Each row is a point on a landscape with many valleys, with its height.
A ball rolls from a point to the lowest of its 2 nearest points, and stops where none of them is lower. Distance is the straight distance between rows; heights are no part of it.
<1085>: [139 149 124 175 151 151 136 140  98 135 152  75  89 170 154 122  94 128
 118 118 140  74  93 159 123 155 154 167 131 103 172 124 127]  height 537
<274>: [163 116 135  96 154 179  91 140  41 100  86 149 127 112  93  96 106 168
 121 132 126 130 153 163  93 137 165 102 101 154 141  91 167]  height 600
<1265>: [120  96 153  89  56 129 173 135 103 106 161 119 114  86 169 124 142 139
  88 177 155 167 108 186 135  89 117 100 166 108 173  68 161]  height 599
<829>: [104  96 124 155 111 169 129 175 155 150 161 137 111 136 150  91 153 104
 153 140  74 113 117  42 119  42 134 140 105 124  65 177 101]  height 602
<574>: [143 142 132  85 142  78 124 115 171 129  87 206 114 128 160 119 119 118
 146 115 174 137 140 182 159 162 129 164 131 144 136 145 130]  height 717
<939>: [ 98 137 129 110 145 140 126 191 127 157 107 130 135 126 124 111 171 116
 182 154  36 109 195 102 143 151  93 174  37 159 103 159 138]  height 339
<1843>: [130 121 125 182 127 151 101 127 146 104 176 145 184 107 145 153 144 114
 117 133 162 122 102 124  86  98 143 130 166 152 124 131 121]  height 371
<61>: [ 92 151 135 117 138 109  94 152 120 119 132 110 104 136 168 111  62 119
 121 130 125 131 176 146 123  88 146 151  70 188 155 137  76]  height 714
<1348>: [142 161 124 181 101 132 135 113 114 140  91  85 101 132 100 161 103 175
  71 114 157 118 142 156  75  88 147 105 168 132 180  95  55]  height 674
<1131>: [125 129  97 167 106 129 111 100  82 148 120  79 114 102  81 157  67 151
  99 133 122 131 121 161  83  98 174  83 171 100 139  74  83]  height 701
<236>: [ 99 170 149  92 164 146 152 136 127 155 111 153 142 128  88 101 169 122
 189 124  79 128 151 108 148 166 118 136  74 102 119 141 126]  height 271
<1887>: [105 154 144 154 114  76 120 119 158 147 185  93 131 123 122 144 115 111
 112 151  82 112 134  82 112  97 110 169 116 154  91 183  91]  height 794
<1510>: [104 154 132 140  82 109 125 115 129 111 147 117 143  77 158 146 122 107
 128 105 165 176 153 169 135 105  93 123 109 143 165  59 103]  height 667
<1078>: [130 100  83 137 144 213 124 137 124 116  95 140 109 133 161 145 110  92
 188  58 106 150 148 105 123 149 117 169 103 119 141 106  87]  height 820
<759>: [137 151 166  96 170 118 143 125  89 147 151 127 124 136  99  80 159 135
 174 157 116 128 143 185 155 144  91  84 108 177 145 148 140]  height 819
<1008>: [145 199 147 138 132 167 122 161  88 125 102 100 112 141 149  61 116 129
 162  88 137 127 101 120 150 122 144 113  84 108 135 137 110]  height 749
<1778>: [117 128 148 177 124 118 149 144 120 165 164 122 174 142 129  72 141 111
 114 124 117  94  76 113 142 152  94  68 143 154 135 195 143]  height 789
<16>: [158 143 112 174 133 109  92 101 120 109 110  90 184 100  99 162 120 125
 137  80 161 133 121 164 125 170  93 110 148 150 123 109 126]  height 557
<941>: [130 106 130 128 134 177 146 162 208 125  68 153  99 126 139 161 157 151
 102 130 195 183 133 151 124 128 111 149 182 142 160 111 145]  height 378
<1101>: [154 107 135  70 151 180 141 142  99  97 131 172 133 140 169  97 172 137
 189 130 112 157 119 150 125  97 158 113  78 146 140 121 149]  height 628
<642>: [ 51 140 126 139 159  89 128 178 187 163 140 179 156 143 111  87 127  97
 118 145 162 121 121 116 154 148 130  95  96 157 114 153 160]  height 758
<797>: [128 120 139 124 146 143 161 134 171 143 108 158 162 138  94  93 208 151
 140 112 149 132 100 123 142 153 107  89 113 148 151 186 149]  height 195
<775>: [ 64 106 117 193  84  93 104 107 131 143 188 135 155 137  82 138 127 112
  85 136 144  70 113 105 140  89 104 122 123 161 107 133  76]  height 556
<1318>: [ 93  88 133  92 136 172 141 183 163 150 108 159 128 137  91  79 218 139
 139 164 159 138 106 123 182 158  78 107 119 136 145 162 165]  height 262
<357>: [104 106 161 130 138 127 145 101  90 135 110 115 113 187  84  78 114 131
 163 118 123 108 166 108 165  71 103  41 152 172 115 152 109]  height 853
<368>: [123 116 137 121 123 162 144 121 158 111 174 135 149 141 123 163 201 120
 167 148 104 139 129  69 132  90 113 164 122 106 101 131 132]  height 372
<1837>: [160 136 141 155 132  92 154 100 107 161 147 100 159 134 111  93 147 128
 142 136 121 120 105 177 145 150  85  41 151 172 145 170 131]  height 802
<1532>: [133 120 106 172 125 102 104 157 127 132 154 159 143 104 183 166 126  91
 112 127  82 107 161  81 133  82 115 166  63 165  86 109 155]  height 494
<838>: [171 113 107 112 161 102 128 137 150 125 103 150 109 168 189 113 113 130
 112 123 114  87 108 104 144 162 168 179 110 104 105 194 179]  height 741
<1312>: [163  74 104  83 134 169 123 118 157 112  16 176 105 133 108 142 132 166
 111 119 174 153 151 141 139 142 128 137 152 125 133 110 141]  height 318
<229>: [ 91  61  92 126 140 172 138 163 149 157 139 140 120 108 119 105 121 111
  95 167 117 145 107 133 143 139 104 111 116 120 131 114 161]  height 329
<946>: [151 103 111 107 104  87 139  45  98 102 181  94 151 149 124 168 165 162
 137 111 103 115 111 153 104 127 157 126 130 122 169 116  81]  height 430
<980>: [118 154 145 120 128  89  70 112 131  97 157  99 172 136  86 145 147 146
 112 142 153 105 101 136 148 120 162 143  81 123 132 119 142]  height 708
<1174>: [136  90 144 154 152 173 115 132 115  94 170  50 149 194 145 157 112 146
 169 138 155 145 112 120 138 100 149 142 116 135 152  68 156]  height 588
<968>: [127  87 109  92 105 168 122 147 162 122  77 166 116 124 117  75 178 126
 190 102 105 123 141 111 186 116  75 109  92 162 104 244 107]  height 390
<1263>: [138 159 138  68 147 127 151 125 107 114 122 192 125 149 127  78 187 128
 186 119 127 126 122 147 144  94 160  92  87 135 136 182 109]  height 584
<633>: [129 117 120 109  99 104 174 115 143 139 141 163  57 144 207 161 146 123
 107 138 122 129 174 114 141  83 106 174  94 132 152  93 118]  height 72
<549>: [161 115 112 104 154 125 116 116 185 107 138 162 122 118 136 166 192 159
 132 145 115 152 128  74 108  83 165 164 135  89  63 146 148]  height 278
<1620>: [148 117 114 112  82 113 161 110 144 132  72 118 104 113 119 164 121 167
  80 134 144 161 165 167  88 102 125 100 176 128 168  88  88]  height 646
<1897>: [134 112 154 116 122 139 173 113  92 133  84 129 112 197  92 105 109 170
 126 144 162 135 154 132 147  99 121  35 167 143 140  91 144]  height 874
<91>: [ 97 140 131 119 167 182 137 166 210 110 106 161 101 142 129 162 184 110
 191 121 196 182 127 159 140 137 121 193 157 127 153 109 113]  height 431
<1410>: [113 144  83 122 122  76 137  86 163 143 122  83  87 115 100 141 111 133
  82 110 147 135 107 198 135 143 134 129 138 112 171 126  64]  height 577
<1459>: [113 143 128 135 135 193 110 164 113 114 102 163 130 101 119  99 108  98
 125 128 191 148 140 157 121 135 112  93 182 151 134 107 114]  height 504
<34>: [102  92 136 141  77 147 148 119 141 112 125 129 132 171 154 168 135 165
  60 126 158 109 137  86 122 119 137 162 127  97 182  74 131]  height 236
<1371>: [143 152 138 102 133  82 132 107  82  93 144 159 162 164 181 140  79  96
 181  58 103 147 120 106 133 155 192 133 108 107 110  72 180]  height 635
<1490>: [118 162 100 104 145  99  87 129 144 137 123 117  86  71 113 140 129 134
 102 141 134 140 141 193 118 146 129 172  88 154 158 132  86]  height 607
<1052>: [195 127 124 106  93 129 127 109  79 106 120 105 125 135 179 108 155 146
 139  86 130 114 130 165 159 158  89 136  83 153 164 135 123]  height 548
<945>: [171 160 113 190 124  70  88 117 150 124 134  95 176  82 137 161  88  87
 120  91 127 136 115 117 135 141  99 134 150 149  70 138 137]  height 539
<8>: [ 96 143 155  98 174 120 106 196 169 146 123 112  87 172 133 116 136  97
 158 209 137 117 157 117 183 125 121 193  92 136  96 158 170]  height 463
<1865>: [ 96 149 161 159 132 164 112 154 148 108 150  66 154 172  87 111 135 144
 124 129 184 129  98 109 135 118 132 125 146 150 161 155  86]  height 656
<1480>: [114 148 138 126 181 107 134  94 142 139 138 116 129 131 123 180  96 139
 140 125 114 144 157 114  79 166 153 162 131 116 137  94 148]  height 422
<1707>: [106 130 119 117 121 129 136 169 140 142 195 126  98 135 165 115 120  67
 173 163  55 128 112  94 137  77 151 179  80 106  51 167 113]  height 647
<1359>: [121  71  81 182  97  69 113 100 132 137 115 141 178 152 109 174  46 125
  53 127 120  86 115 114 110 129 176  95 123 118 106 101 170]  height 246
<491>: [114 126 133  74 159 172 104 156 138 111  70 222 135  90 113 103 133 113
 153 128 162 163 145 161 134 146 123 107 153 156 119 140 127]  height 536
<1768>: [102  86  85 106 155  86 145  68 170 150 102 148 129 165  90 169 127 166
  96 121 125 119 141 131 133 160 158 136  91 112 159  89 149]  height 230
<1226>: [194 132 127 134 116 143 114  93 141  95 121 114 173  70 135 175 189 156
 148  91 118 183 134 119  83 133 107 131 150 124 115 125 120]  height 465
<1298>: [139 156 145 148 141 145 101 163 131 131 105  79 105 139 121  66 108 172
 107 126 153 123  84  93 132  72 179 105 110 112 134 166 119]  height 744
<940>: [160 133 121 107 131  76 114  93 125  77 149 130 180 132 186 159  89 119
 173  58  92 177 109  91  92 125 197 121 136 131  93 115 139]  height 615
<155>: [100  98 141 190  74  91 107 138 117 135 178 149 145 121 139 153 117 110
  67 169 104  85 153  76 132  71  97 146 125 173  74 120 139]  height 525
<151>: [140 120 146 108 166 162 166 102  61 132  95 192 105 147 103 113 104 144
 138 133 141 137 171 137  98 102 156  50 171 146 120  74 141]  height 861
<789>: [126 138 147  75 149  91 121  99 146 106 162 137 106 140 154 156  98  95
 175 154 125 185 164 122 127  94 143 149 162 142  85 132 115]  height 381
<1747>: [ 95 128 160 166 128 181  83 155 124 100 152  61 174 180  92 141 154 160
 152 131 155 122 112 106 139 100 128 144  73 151 156  95 120]  height 620
<209>: [160 136 137 198 117 140 153 126 111 180 156  71 123  96 145 139 106 173
 106 141  88 127 118 149  43 101 127  99 170 148 175 136  90]  height 784
<585>: [149 139 107 120 160 110 118 143 169 154 138  70  83  57 161 160 112 136
 111 144 116 166 119 187 103 151 121 178 119 119 142 131 149]  height 633
<1405>: [140 139 155  91 179 183 102 145  67 106  60 193 124 120  87  81 111 137
 167 109 150 125 164 152 122 141 128 110 122 168 110 118 138]  height 568
<1466>: [160  82 100 150 104 131 146 122 149 133  74 111 128  98 117 187 102 163
  90 127 170 130 116 182 110 201 110 134 171  69 144  61 205]  height 263
<1176>: [ 88 142 161  89  94 139 160 107 134 100 144 102 122 119 109 191 170 174
 123 136 153 184 145 149 111 101 117 142 153 124 210  55 116]  height 538
<1385>: [ 88 138 126 162 151 166 146 146 118 171 105 153 102  93  84 108 116 111
 102 145 143 130 141  97 115 127  92  73 185 120  97 117 127]  height 468
<438>: [159 111  86 153 113 112  78  82  59 115 160 124 155  70  97 145 129 146
 108 133 118 103 106 179  91 102 172  84 151 124 112 105 101]  height 724
<612>: [139 191 156 131 101 119 129 171 140 132  99 146 129  90 157  71 160 115
 126 108 171 139 122 126 164 137 101 114 100 105 125 143 126]  height 725
<1743>: [130 137 147 141 136 151 108 150 129 117 142  68 146 152 157 114  90 100
 152 122 106  95 140 118 134 179  92 171 127 173 144 178 108]  height 757
<86>: [100 183 156 135 135 125 156 175 160 161 136 124  89 120 105  88 178 115
 131 157 179 157 116 107 160  99 107 111 132 110 126 131 123]  height 699
<885>: [175 151 149 147 131 117 106 127  67 128  99 124 106 114 107 132 103 175
 100 144 163 141 149 185 113 101 144  79  96 166 149  70 162]  height 629
<883>: [161  77 101  78 101  99 136 103 163 135  64 179  89 101 129 129 119 123
  95 148  97 118 163 101 139 132  99 138 166 113  63 190 115]  height 657
<212>: [111 151 120  68 102 129 133 151 140 128 156 133  88 112 147 113 198 135
 112 154  95  99 130 128 129 148 125 209  89 108 153 194  87]  height 742
<1858>: [148  89  90 108 151 157 108 126 168 105  65 194 104 152 121 112 148 126
 120 112 188 129 101 125 160 114 152 131 146 119  99 159 135]  height 379
<777>: [ 92 118  93  98 128 109 148  87 204 125 145  93  79 166  99 161 123 123
 130 118 151 168 101 149 130 132 137 170 137 111 154 151  51]  height 535
<1556>: [105 168 156 155 142 131 176 128 139 152 115 114  91 161 131 118 107  99
 132 118 161 111 134  96 167 187  87 156 160  81 133 109 168]  height 337
<1496>: [ 70 145 132 172 141 105 131 161 176 181 137 116 147 142 132  95 101  97
 124 115 109 115 113  85 150 144  94 107  87 152 110 173 128]  height 772
<769>: [109 125 145 140 115 192 136 198 131 132 122 111 117 155 162  52 145 121
 159 113  98 109  93  64 140  81 130 115  98 130 126 203  99]  height 549
<1881>: [126 144 132 152 147 114  74 149  95 135 152  75 124 134 121 125  80 133
 109 146 104  82 152 144 117 140 127 164  82 183 141 146 115]  height 739
<1863>: [ 62 139 153 194  88 103 148  89 120 153 207 130 138 162  82 161 149 144
  90 155 148  94 128 101 110  84 131 143 143 136 173  99  77]  height 587
<15>: [121 110 154  93 103 135 151 141  81 128 172 142 126 116 172  97 143 146
  97 169 115 133 110 139 135  85 152  98 126 108 155  93 170]  height 627
<1684>: [138 177 140 147 115 119 133 153 154 145 200 110 122 103 173 142 190 131
 119 152 104 105 122 110  95 107 107 195 106 138 132 183 113]  height 768
<398>: [140  78 109 124 145 128 156  91 155 128  83 153 153 177 132 160  94 176
 112  94 126 146 141 100  90 139 185 105 119 110 143  68 152]  height 281
<1902>: [192  99  80 126 152 117 124 127 175 159  79  90  96  86 138 153 115 168
  95 144 108 160 128 160  86 148 129 121 143 124 134 150 128]  height 655
<1322>: [152 133 122 142 123 172 133  80  73 102 136 115 133 141 112 143 147  97
 159  77 100  83 116 107 134 179  97 151 180  91 115 152  93]  height 788
<1711>: [ 72 127 163  81 119 116 170 134 127 141 140 151 133 136 121  83 122 118
 118 150 119 117 149 139 138 185  98 114 142 157 168 172 108]  height 716
<1759>: [146  77  72 180 112 143 142  96 136 130  94 138 140 144 107 170 102 154
  66 109 144  86 101 120  86 132 178 104 152  90 135  95 138]  height 292
<189>: [133 182 174 184 108 123 129 125  62 130 101 164 158 119  82 102 107 143
  96 111 140  93 150  86 110 112 132  75 149 129  96 106 148]  height 421
<1297>: [109 162 149  97 162 102 116 169 123 139 127 123 103 139 141 130 153 132
 133 186  96  89 181 106 135 131 141 203  60 135 114 141 157]  height 401
<855>: [118 136 121 116 170 117 100 126  80 116 167 141 124 112 140 131  73  74
 137 138 101 102 134 158 117 157 146 141 157 150 100 118 135]  height 731
<500>: [130 142 144 162  85  86 151 112  99 164  69 152 162 109  70 121 109 135
  79 141 115  99 166  88 135 123  87  36 166 123  83 120 158]  height 457
<1254>: [171 121 131 115 148 142 143 118  59 149 104 146  85  96 141 132 121 145
 125 160  96 139 197 145 108 109  99  93 157 161 114  83 146]  height 846
<590>: [122 186 170 116 145 200 160 170 123 107 118 160 168 134 104  77 198 122
 203  95 151 152 101 126 123 150 130 111 138  98 135 140 147]  height 275
<120>: [163 160 146 136  97 130 115 136  90 125  92 107 120  89 132 113 136 158
 114 108 173 166 162 182 133 116  81  89 110 178 167  82 105]  height 650
<734>: [108 157 166 137 117 152 151 118  69 111 134 165 179 142 111  84 124 115
 126  96 154 109 101 104 122 135 151  73 144 111 138  95 150]  height 383
<1158>: [151 123 100 156  95  90  93 101  98 104 122  78 204  69 105 181  76 110
 162  85 105 175 137 159 106 185 106 103 151 132 101  75 141]  height 573
<1390>: [ 78 158 165 138 134 144 120 187 139 138 134  75 106 181  81  77 154 181
 115 151 178 125  83 113 133  86 174 112 103 146 187 151  94]  height 697
<935>: [108  86 113 115  86 104 112  92 121  93 143 140 123 159 123 185 107 133
  79 159 165 108 133 123 137  85 169 161 147  95 127  68 115]  height 305
<1604>: [140 151 145 116 108  77 158  98 116 114 165 167  92 143 186 150 149 116
 138 138 162 131 155 146 153  43 151 120 125 149 140  95  97]  height 198
<934>: [173 147 168 116 160 151 162 134 116 150 162  85 134 144 166  91 153 186
 144 156  85 152  94 136  79 113 159 102 128 154 177 181 144]  height 702
<1872>: [163 170 111 182 149 104  94 120 104 120 137  85  83 132 111 137 118 133
 106 118 142  68  97 126 147 122 160 169 125  67 106 125 137]  height 499
<1350>: [126 102 105 135 138 145 103 137 158 123 110  93 121 104 132 157  80 140
 102 130 155 142 100 145 126 167 132 159 142  70 123  81 194]  height 228
<1713>: [107 121 116 102 173 106  89 128 109 136 118 147 119  96 113 110  62  93
 114 171 153 146 138 209 130 152 146 106 149 152 111 107 148]  height 713
<436>: [163 123 125 138 143 170 129 122 134  94 136 162 161 104 152 175 180 121
 189  96 110 170 161  83 103 113 119 147 136 129  94 103 135]  height 429
<1109>: [124 147 115 128 120 121 133  89 118 124 136  76 119 137 132 147 103 115
 176  76  77 153 125  77 142 133 148 143 106  63 124  83 113]  height 847
<1541>: [128 112 130 165 160 159 111 144  84 118 162  66 114 160 139 149  78 118
 133 139 164 112 113 180 135 152 118 152 117 135 175  61 179]  height 561
<1247>: [146  94  91  99 130 106 102  95 187 125  67 120 130 114  86 171 123 175
 103 125 145 154 119 127 143 166 144 160 108  68 128  92 168]  height 169
<165>: [ 98 154 169 140 130 191 143 155 103 110 149 163 169 164  91  69 177 149
 132  99 163  98  89 109  98 157 163 109 120 111 166 134 128]  height 338
<1833>: [129 134 115  49 128 102 144  94 131 109 132 195  70 121 124 106 148 107
 144 153 125 142 127 153 151  79 156 114 150 118 114 176  89]  height 513
<181>: [119 149 150 109 151 107 110 105  92 108  89 131 181 183 110 124  87 113
 189  66 100 145 145 100 160 157 140 113  85 142 126  86 159]  height 654
<1248>: [117 150 112 125 166  96 109 112 140 118 169 114 168 159 145 163  91  86
 215  68  60 160 119  88 100 134 174 162  94 140  86 145 112]  height 585
<993>: [157  91 110 124  89 111 145 113 133 129 124  70  89 131 148 145 122 168
  83 163 128 139 101 149 133  85 146 113 153  91 147 103 111]  height 612
<1330>: [204 104 101 102  85  94 133  90  96 104 125  88  83 106 193 143 143 154
 124 113 122 151 130 175 142 103 125 135 129 115 159 106 111]  height 578
<1276>: [122 157 140 122 152 112 110 124 142 110 146  87 150 167 128 162 111  95
 227  96  90 165 160  78 151  89 127 142 104 162  85 147  88]  height 541
<1613>: [107 108 154 165 176 171 137 140 103 165 129 119 113 132  79 128  99 149
 102 175  94  92 170 102  75 118 127 100 185 157 103 144 153]  height 414
<401>: [142 172 144 180 155 131  82 162 137  95 150 175 180 112 141 118 135 122
 111 122 181 100 101 120 105  91 186 136 115 141  90 138 163]  height 420
<1454>: [157 107 146 216 110 134 129 163 105 175 126  52 135 151 136 144  71 183
  92 166 130 124 107 158  68  94 152  66 159 162 173 138 139]  height 800
<1335>: [144 147 114 109 132  99 156 106 121 117 123 176 112 124 178 102 117 128
 113  93 163 130 107 190 118 146 158 122 116 111 162 120 139]  height 698
<131>: [148  87 114 161  69 126 136 125 108 114 128 124 155 112 112 202  99 120
  77 175 168 112 133 187 106 164 108  93 204 101 116  69 201]  height 294
<1090>: [122 108  97 166  95  96 109  96 114 128 149 153 187  92 133 169  80 115
  82 121 117 122 111 137 118 151 151 103 109  95 113  81 201]  height 207
<1911>: [142 111 124  86 174 118  98 133 166 128  35 216 122 151 134 102 132 139
 175  92 154 128 156 152 181 179 144 159  81 152 126 160 147]  height 733
<1509>: [137  99  95 130  79 102  97 105 113 133 118  91 166  72 112 173  76 101
 104 131  84 141 156 133 124 160  78 115 137 139  97  92 128]  height 586
<1564>: [124 110 147 112 113 182  96 191 134 111  78 128 102 141 122  49 162 135
 149 129 152 121 135  85 181  89  91  92 109 157 110 207 103]  height 474
<683>: [110 115  91 111 143 174 107 120 148 123 126  82 109 105 129 155 103 117
 184  90  79 169 144 104 102 153 138 178  87  89 127  90  79]  height 833
<596>: [104 143 154 102 127 118  99 124 125  91 135 126 212 164  93  95 132 120
 167 112 125 138 105 100 171 117 156  97  80 122 112 123 150]  height 680
<1588>: [137 106 134 106 111  60 154  43 150 110 175  91 174 168 116 190 125 127
 149 124 127 131 111 144 122 178 129 142 179 119 135 145  87]  height 382
<660>: [124 160 121  66 139  98 123 103 106 101 116 197  84 129 106 106 156 133
 124 140 132 104 125 125 147 101 195 144 124  67 104 124 134]  height 437
<1447>: [ 97 141 157 142 117 112 162 109 124 160 204 116 114 127  95 139 190 149
 117 172 117 118 121 114 129  66 114 111 138 118 164 123 106]  height 623
<1722>: [161 115 146  88 139 145 130 141 134 116 154 121 145 104 181 120 137 153
 155 137  79 186 118 129  91 112 165 116 113 133 139 143 132]  height 664
<689>: [ 57 130 149 104 137 126 125 142 138 125 185  94 159 169 120 107 123  95
 141 152 116  97 118 148 142 182 104 161  98 171 163 179  86]  height 737
<1117>: [112 165 159 127 158 116 150 120 139 118 118 109  99 175 161 153  56 104
 143 121 160 129 152 133 130 181 127 179 176 102 139  85 158]  height 376
<681>: [141 126 121 123 166 128 112 167 177 113  78 157 138 174 159 112 136 133
 144 103 147 100 126 110 138 160 147 175  67 135 131 165 152]  height 752
<576>: [121 119 102 104  92 116 113 128 154 148 134 107  77 109 112 113 165 129
  74 153 113  87 115 109 161 143 100 180  91  79 127 167 106]  height 719
<1503>: [122 123 112 116 150  73  82  88  95 106 143 148 153 126  90 166  87  94
 113 136 114  87 162 144 128 181 116 165 160 151  75 138 132]  height 747
<1608>: [110  99  90 149  86 107 112  97 104 138 141 116  99 109 106 146  64 124
  68 142  91  94 121 125  96 102 156 133 172 101 102 114  56]  height 726
<89>: [ 76 140 134 145 116 138 164 147 135 166 166 122  88 151  88  85 202 120
 148 154 120 116 109  82 156  84 115 108 108  97 133 168  87]  height 665
<400>: [154 103 111 111 113 120 150  77 169 108 129 130 146 149 115 163 156 127
 128 123 152 130 112 141 124 157 113 135 195 129 131 169  99]  height 327
<1233>: [129 139 136 125 140 156 124 125 119 107 136 153 138 146 118 132 170  83
 169 114 135  78 119 130 148 216 101 189 143  99 110 156 144]  height 774
<1886>: [192  92  97  93  56 118 133 106 130 112  62 139 110  83 164 150 114 126
  74 144 126 134 170 134 136 151  81 141 184 105  95 118 106]  height 626
<1216>: [153 102 131 146 137 175 132 169 122 150 110 126 116 125 146  92 141 120
 136 149 112 126 132  90 166 106  76 115 115 133  93 132 180]  height 373
<701>: [180 155 124 204  98 111 109 131 130 142 109 141 169  70 155 144 148 125
  90  88 108 120 132  85 120 110  90 126 114 149  92 151 137]  height 512
<1246>: [128 153 141 148 104  85 143 119 117 123 170 140 171  96 186 133  77  87
 117  92 120 115  91 139 119 147 139 123 142  98 121  96 189]  height 245
<379>: [ 95 178 161 169 116  85 164 119 126 162 164 119 140 123 139 145  87  85
  95 129 117 104 128  95 124 162 107 138 173 102 116 109 152]  height 291
<1740>: [130 134 141 119 125 118 108 106 115  96 129 155 169 148 113 130 123  79
 134 126 138  75 131 121 166 192  82 146 174 155  87 174 136]  height 761
<770>: [143  92 110 130 116 108  95  69  45 118 161 130 157 123  90 131 129 154
 136 124  69 110 139 119 120  73 164  76 124 154 106 109  91]  height 745
<1572>: [ 99 134 122 194 131 181 140 146 125 167 165  79 100  88 122 147 107 148
  98 139 131 141 103 158  59 133 121 140 171 124 184 106  94]  height 769
<1629>: [119 120 125  80 119 140 148  84 113 104 169 102 131 118  90 160 167 171
 132 139 104 172 124 141  79  97 165 115 148 112 178  94  75]  height 482
<74>: [107  75 115  95 106 156 181 116 173 140 108 154  78 152 166 171 158 134
 116 119 142 156 154 115 139 122 107 164 116 101 185  71 124]  height 162
<184>: [162 164 105 176 145 128  67 163 108 114 129 135 129 101 134 132 142 124
 106 125 138  82  91 111 132 102 176 177  84  75  80 115 177]  height 464
<1651>: [ 94 135 130 139  92  99 123 144 157 131 142 113 126 122 151 114  89 110
  96 133 155 153 134 128 134  79 119 117 109 162 157 117  87]  height 688
<435>: [198 134  92 115 162  82 120 106 150 117  74 144 101 110 154 139 114 160
 102  98 144 122 111 167 101 150 189 138 139 105 125 134 143]  height 679
<779>: [166 117 124 168 127 155 142 160 136 108 159 172 156 121 231 156 145  93
 138  96 100 127 132  86 102  98 123 159 127 138 108 119 154]  height 466
<1682>: [133 133 123  99 151 131 129 162  95 128 138 114 114 162 166  92 113  95
 166 139  65 107 109 108 166 121 153 151  72 105 109 145 154]  height 685
<1527>: [159  72  72 117 149 144 117 124 214 119 121 149 119 115 125 144 153 126
 114 136 140 139  76 103 123 118 151 163 143  86  70 173 138]  height 359
<1084>: [ 80 100 131  73  91 139 150 150 120 122 145 165 125 113 131  63 122 116
  90 167 139 160  94 142 139  93 147  56 148 124 138 129 117]  height 661
<1846>: [ 89 140 132 125 137  47 108 142 199 161 117 149 147 124  92 102 158 114
 114 144 179 124 121 145 194 162  90 120  87 165 125 162 133]  height 746
<1121>: [165 151 138 198 109 113 127 131 118 179  67 118 156  97 101 133 113 147
  92 100  94 128 164  64 133 131  65  85 125 141  83 127 190]  height 485
<875>: [116 141 134 122 176  85  98 118 176 108 150  80 141 155 138 159  58  90
 191 132 138 202 128 126 136  92 153 130 136 157  90 128 113]  height 467
<1351>: [142 159 130 181 131 176 138 151 129 143 146  76 110  95 146 107 127 105
 125 103 145 133  99 156 100 165  87 134 176 122 153 163  88]  height 753
<1138>: [126 102 129 190 101 159 120 144 130 107 155 133 191 106 116 188 123 135
  88 155 177 132 117 160  75 144 110 102 184 151 144 101 171]  height 328
<1844>: [105 112 134 147 182 187 133 174 115 171  95 147  82 126  79  71 157 172
  89 161 111  87 138  95  86 121 147  99 136 128 118 172 162]  height 340
<499>: [177 123 134  85 151 107 134 133  80 110 110 139  92 190 199 100  84 133
 144 109  98  96 136 124 151 124 179 151  91 144 135 158 153]  height 715
<345>: [ 89 110 132 130 161 188 138 127  97 139 137 101 116 161  94  94  99  89
 196 117  88 124 129 117 143 111 116  88 143 154 113 154  82]  height 826
<893>: [133 129 150  95 135  64 169  82 132 115 195 139 129 161 188 168 134  99
 181 137 126 162 145 157 135  88 132 114 144 156 134 108 126]  height 290
<649>: [105 176 174 129 159 162 158 184 112 151 115 166 156 136 102  58 179 124
 164 128 115 118 121  84 148 168 118  95  93 107 107 154 179]  height 199
<651>: [ 92 164 145 125 176 176 166 197 102 169 114 189  78 133 104  59 191 135
 131 149 131  81 134 119 114 170 136 128 103 129 136 147 152]  height 267
<1701>: [100 158 124 165 136 190 135 132  99 124 125 111 122 143 119 113 105  68
 194  67 124 115 141 103 144 145  97 134 136 122 121 142  72]  height 805
<540>: [174 136 133  89 112 107 115  90 142 125  93 117 149  74 139 165 126 139
 170  91  88 185 152 123 106 202 103 147 168 111 109 133 126]  height 497
<956>: [147 111 118 150 153 171 166 145 154 165 156  83 104 135 153  99 152 146
 131 128 101 132  69 134 106 148 114 129 137 121 166 184 118]  height 734
<1338>: [105 123 118 120 144  50  76 110 147 135 138 135 170 130  75 124 131 109
 108 145 129  86 129 132 171 140 112 128  70 163  81 158 156]  height 730
<1797>: [ 96 140 126 123 147 170 115 177 141 139 129 108 106  92 125  96 108 102
 133 146 142 142 103 131 148 151 131 153 109  75 128  98 169]  height 280
<1118>: [148 136 155 120 141 156 139 146  74 147 123 137 131 112 144 102 150 135
 153 129  96 126 185 141 112 145  65 111 110 189 138 122 136]  height 834
<329>: [ 96 107  88  81 136 141 133 131 222 114 114 142  84 137 122 158 153 102
 169 113 154 184 108 140 159 130 134 195 109  88 122 131  80]  height 483
<1752>: [140  95 105  92 142 150 129 160 156 157  90 157 105  99 127  80 180 123
 162 137 108 134 118 125 191 153  65 124  92 127 100 169 150]  height 320
<782>: [122 118 160 118  76 122 174 116 127 103 137 120 135 128 116 177 162 168
  96 161 185 164 115 170 114 108 131  88 184 105 177  50 169]  height 572
<139>: [134 101  93 100 103 105 144 143 185 159 117 164  63  89 141  97 152 112
  89 140 104 105 121  97 141 122  93 152 112 110  84 225 101]  height 691
<1491>: [153 137 129  97 100  99 132 103 131 133 111 110 154 103 148 127 121 119
 143  89  99 144 137 142 156 186  76 138 108 137 146 148 108]  height 524
<1379>: [179 102 101 122  33 101 147 106 116 125 131  69 128  81 153 158 104 111
  88 143  97 120 141 145 133 158  57 127 184 104 110 128  98]  height 606
<460>: [123  96 114 141 128 121  71 123  66 108 182 107 159 129 134 123 100 124
 144 120  67  97 123 141 112  87 158 132  85 178 130 140  84]  height 759
<921>: [ 91 151 127  99  96  72 125 103 140  82 149 179 126 140 135 130 137 111
 105 128 172 107 119 112 152  86 184 161 111  79 131 110  91]  height 374
<1043>: [107 117 147  58 110 104 139 120  94 114 108 157 138 118 122  90  84 128
  88 161 134 141 141 174 126 149 141  73 154 143 152 119 133]  height 690
<1753>: [130 133 130 136 139 126 158 102 197 162  90 127 160 112  80 135 172 153
 113 115 158 152 109 138 120 181  96  96 184 115 151 153 139]  height 264
<1835>: [122 103 114 141 106 181 137 118  87 137 144 123  75 115 132 146  97 155
  79 147 100 104 138 103  82 102 152 159 161  80 141  87 102]  height 751

For each start below, name the point where the ball stops.
<209> => <633>
<1911> => <1312>
<1503> => <797>
<1118> => <633>
<181> => <633>
<770> => <549>
<1684> => <649>
<1881> => <649>
<1743> => <797>
<1608> => <549>

Call two points neighbours if one is among the 2 nearest of the other. Go from one point of each pair to the other, from neighbour to neighbour, staying as low as possible. Name the highest point that can't be avoided.
<1090> / <549> => <1008>
<1350> / <649> => <1682>
<1090> / <1247> => <1759>
<1090> / <797> => <1216>
<549> / <1312> => <1858>
